Each row is a point on a landscape with many peaks, with its height.
A climber steps from a point to the highest of its 2 nearest points, and stops where none of them is higher. Distance is the straight distance between rows; heights are no part of it.
K647 (h 180): [ 74 133 185 147 166 205  97 100 129 107 179 121 150 104 190 134  90 137
 175 140 112 121 163  82 182]
K81 (h 105): [ 85 135 142  95 191 146 124  96 134 118 183 119 122 185 123 183 156 205
 102  99 162 148 132 139 119]
K225 (h 632): [136 114  98 137  68 108 153 149  98 143  48 142 103 107 122 101 132  60
 112  99  70 134  97 142 107]
K539 (h 880): [129 111 132  97 144  52 156 151  78 133 147 174 140 186 120 139 169 142
 108 105 147 152  91 144  77]
K848 (h 781): [105  90 130 109 142 150  57 149 148 108 167  99 103 177 147 139  98 186
 132 170 192 135 138 105 193]
K996 (h 769): [126 133 121  86 153  50 174 135  87 135 144 175 139 183 113 150 176 144
  90  87 127 153  98 171  61]
K385 (h 688): [ 98 145  68 132 105 187  55 101 158 107  94 114  68 149 106 167  94  98
 139 126  93 115 119 149 175]
K324 (h 266): [126 119 181 161 148 160 116 133 123 128 181  97 174  77 181 103  98 137
 186 139 151 124 165  65 167]
K3 (h 331): [112 129 147 131 107 119 169 121  91 133 103 169 122 102 143 124 144  71
 125  80  55 147 113 139 100]
K163 (h 463): [104 126 166 118 148 117 147 116  98 118 160 158 140 136 141 149 153 126
 135  97 101 146 124 128 105]
K764 (h 212): [186 141 164 145 131  80 190 130 141 165 162 115 194  64 134  82 152 157
 155 106 172 132 163 104  97]
K202 (h 651): [102  92 141  98 159 102  95 151 109 111 171 142 124 200 133 148 143 182
 119 138 183 149 110 121 140]
K530 (h 762): [134 154  84 116 142 133 143 106 152 128 105 128 112 144  93 154 142 124
  97 114  99 124 124 159 102]
K703 (h 295): [177 103  89 119 121  49 128 178 122 136  91 135 121 166  83  90 132 135
  91 190 190 102  82 153 115]
K294 (h 42): [ 76 143 147 129 148 187 105  87 126 106 144 147 115 129 141 167 121 115
 141 109  74 131 136 125 150]
K277 (h 604): [ 89  82 160 100 164 119  77 150 117 104 185 127 121 195 155 140 131 190
 130 143 191 153 122 105 168]
K463 (h 208): [153 128  99 114 157  89 147 136 146 129 127 120 132 160  89 125 143 172
  90 157 181 113 108 152  99]
K527 (h 330): [111 109 175 151  82 123 154 141  70 135  89 170 124  88 161  95 121  56
 150 106  62 134 110 108 128]
K804 (h 373): [140 133 176 145 137 130 154 120 121 132 153 129 167  83 154 123 140 124
 162 112 120 130 158 104 116]
K130 (h 58): [ 69 112 166 144 104 167  89 123  91 113 122 164 101 123 162 124  83  79
 163 133  71 123 120 105 175]
K448 (h 664): [109 100 117 109 126 102 104 152  95 116 135 150 105 186 113 145 133 133
 117 135 140 144  94 140 129]
K898 (h 357): [190 158 111 155 128 143 160 118 173 152 127  88 163  72 124 109 121 150
 129 150 163 107 156 118 112]
K135 (h 133): [134 137 131  98 182  79 166 126 134 135 184 124 152 168 106 133 163 210
  99 112 204 130 118 143  89]
K233 (h 252): [149 106  93 108 131  71 116 162 126 129 114 133 115 182  88 116 132 150
  97 174 181 119  88 149 118]
K939 (h 85): [ 86 131 136 100 172 151 114  99 125 107 162 134 113 176 123 180 145 162
 117 108 124 142 127 136 126]
K435 (h 790): [ 93 103 166 125 169 163  75 145 141 105 202  88 129 148 179 124 105 191
 149 146 189 142 147  74 200]
K812 (h 682): [104  89 173 124 163 123  97 156 120 117 197 114 147 150 157 117 124 180
 154 140 188 145 134  82 165]
K990 (h 172): [162 158 102 110 164  99 173 114 167 139 144 107 146 129  93 125 149 186
  91 137 179 107 128 157  90]
K37 (h 527): [147 109 126 134 139 114 116 157 141 132 149 105 142 133 118 115 123 167
 134 168 187 122 126 105 135]
K895 (h 338): [193 130 152 147  91 110 178 141 131 159  92 123 175  63 134  92 147  93
 142 131 128 125 158 115 101]
K222 (h 449): [184 179  89 141 118 161 169  95 182 148  87 100 149  69 115 121 142 114
 107 132 113 108 166 153 100]
K536 (h 92): [ 82 107 125 138  76 163  61 134 101 108 102 142  73 129 147 126  73  72
 158 138  82 112 115 122 190]
K39 (h 64): [ 70 133 149 112 168 175 104  89 123 101 161 141 110 152 139 180 133 142
 126 104  95 138 130 130 142]
K747 (h 219): [145 121 166 147  70 119 178 142  83 151  70 154 138  67 151  87 143  47
 141 100  69 138 129 117 107]
K195 (h 253): [188 168 137 148 140 105 185 114 166 163 167  90 187  64 128  88 137 175
 134 118 188 119 165 111  99]
K838 (h 123): [ 99  93 115 135  69 120  82 161  88 118  93 147  79 143 134 117  93  79
 143 135  98 126  96 129 163]
K476 (h 143): [ 78 118 171 141 140 190  74 118 124 108 160 124 128 122 178 132  83 124
 174 157 116 120 155  90 197]
K629 (h 433): [191 150 128 150 112 123 176 125 158 154 111 107 171  72 124  99 141 126
 134 137 143 115 161 123  97]
K589 (h 326): [119 126 186 151 142 153 128 123 118 123 161 126 162  89 167 123 115 121
 175 128 116 123 154  88 139]
K720 (h 152): [115  96 128 133  93 124  84 159 100 116 116 137  98 143 131 125 101 101
 144 152 121 128 117 118 155]
K235 (h 430): [151 138 150 132 163 103 157 130 143 148 200  99 168 109 126 109 141 194
 136 111 199 132 145  99 113]
K88 (h 691): [114  87 109 106 122 130  55 163 145 107 144 110  95 184 126 132  99 167
 125 184 193 123 128 120 186]
K29 (h 620): [156 137 100 130 128 125 137 128 151 129 109 118 130 125  99 133 130 127
 112 146 129 118 129 139 110]
K246 (h 263): [184 135 177 143  84 101 192 142 111 162  95 139 176  55 143  80 164  72
 151 106 110 134 161 116  96]
K595 (h 302): [193 177 110 155 143 139 174 108 188 161 152  73 168  65 123  98 121 176
 118 143 188 104 156 118 109]
K308 (h 661): [120 145 103  87 153  85 166 117 111 134 127 158 122 171 103 160 169 138
  82  85 105 148 105 177  72]
K542 (h 669): [ 86 132 107 126 120 151 116 107 112 111 110 150  91 139 122 159 124  90
 121  91  63 140 101 152 133]
K523 (h 413): [171 124  69 130 106  94 101 155 154 127  76 110 107 148  82 101 106 126
  99 199 174  91 102 156 137]
K167 (h 22): [ 41 129 156 131 132 189  86  94 104 108 134 164  93 140 159 151  95  93
 153 116  59 129 116 118 175]
K613 (h 566): [134 115 107 125 124 115 118 141 126 124 119 127 118 154 106 137 128 131
 121 152 136 128 115 133 122]
K288 (h 363): [185 161 101 155  93 171 156 107 165 148  71 105 144  68 125 119 131  86
 125 136  97 112 164 138 110]
K925 (h 909): [126 128  64 141  73 122 128 133 127 136  39 126  84 122 107 116 118  61
 107 100  68 125  90 157 119]
K904 (h 565): [ 86 121 138 120 129 133 134 117  93 114 129 163 108 143 131 155 134 103
 121  96  71 147 104 144 116]
K51 (h 108): [ 73  98 185 131 135 160  75 138 104 105 164 144 125 144 180 122  93 125
 169 155 124 129 141  89 191]
K863 (h 469): [146 125 139 138 154 129 130 138 150 137 179  90 156 117 128 118 124 181
 139 142 191 125 138  95 128]
K533 (h 567): [132 134  61 129  98 137  83 128 154 124  78 116  85 154  91 138 104 102
 117 148 113 111 103 156 145]
K464 (h 352): [190 123  74 129 119  67 131 161 144 132  69 118 117 141  75  86 121 123
  87 194 177  89  90 162 117]
K803 (h 706): [140 140  67 135  95 128 124 129 142 134  62 121  96 129  96 126 124  82
 104 124  88 120 106 155 119]
K179 (h 628): [142 171 120 125 121 145 172  96 144 140 101 136 133  89 124 140 160  96
 114  85  67 136 154 158  91]
K321 (h 464): [116 116 126 148  70 132 136 139  87 130  67 146 101  98 142 110 116  57
 132 103  62 132 101 127 128]
K718 (h 284): [153 146 124 150 100 160 144 114 137 133  91 121 134  79 135 126 129  83
 135 125  85 121 149 124 118]
K350 (h 414): [131 129 171 128 144 111 157 123 116 129 162 145 157 112 137 134 150 133
 145 104 120 135 145 120 102]
K47 (h 791): [ 96 146  74 124 120 165  94 100 145 114  89 129  80 149 102 165 117  95
 118 105  75 131 105 154 139]
K103 (h 616): [132  96 110 120 125 114  84 165 138 118 138 113 114 171 113 125 108 163
 126 185 186 122 121 120 158]
K773 (h 197): [177 136 188 139 112  79 192 130 117 158 137 142 192  63 143  87 163 115
 161  93 136 139 162 111  93]
K865 (h 150): [150 156 127 108 168  87 179 115 149 142 163 122 156 134 105 131 159 192
 103 109 172 126 134 154  76]
K815 (h 187): [123 119 122 142 100 153  94 135 122 118 106 128 108 124 130 134 104  97
 144 148 104 124 128 118 151]
K715 (h 534): [140 144 113 111 124  98 178 121 123 141 110 153 128 130 110 138 164 109
  98  92  86 143 120 164  77]
K505 (h 911): [ 78  95 159 113 156 165  60 135 136  98 180 113 112 161 168 144 103 175
 146 154 165 143 146  96 200]
K565 (h 120): [109 137 136  92 197 105 149 111 137 130 191 122 141 188 115 160 160 220
  95  97 193 142 125 142 102]
K814 (h 513): [119 157  93 126 112 145 165  98 132 138  79 147 111 104 120 143 152  76
 102  68  44 143 126 164  97]
K850 (h 230): [131 130 141 151 106 162 118 121 121 123 106 132 124  97 144 131 113  83
 147 135  81 129 140 113 138]
K355 (h 484): [144 127  60 124 109 127  82 141 166 120  88 105  93 161  83 126  98 132
 108 185 156  96 108 151 155]
K465 (h 214): [ 89 133 189 151 176 190 105 108 133 120 202  96 162  99 187 123  97 159
 174 126 144 128 166  70 179]
K704 (h 605): [135 143  63 143  92 174  70 117 163 119  76 100  88 134 100 140  91  96
 134 158 111 103 130 143 165]
K690 (h 426): [143 131 131 130 101 107 175 134 104 142  93 152 129 106 125 119 154  83
 114  97  81 143 123 146  88]
K496 (h 748): [119 107 124 103 149  84 125 143 101 121 147 150 128 189 114 149 149 156
 105 130 155 144  98 141 108]
K403 (h 548): [158 170 126 133 120 147 177  96 158 143 115 119 157  70 127 133 152 119
 128 105  95 128 172 145  93]

For each start below, name the point where the climber stops.
K690 => K539
K536 => K179
K235 => K505
K764 => K629

Call two points neighbours if one is among the 2 nearest of the other. Go from one point of each pair to the other, from neighbour to neighbour, staying as high as possible. Name the lowest point that can't be avoided.
K530 and K629 => K195
K505 and K539 => K277
K530 and K539 => K613
K47 and K925 => K533
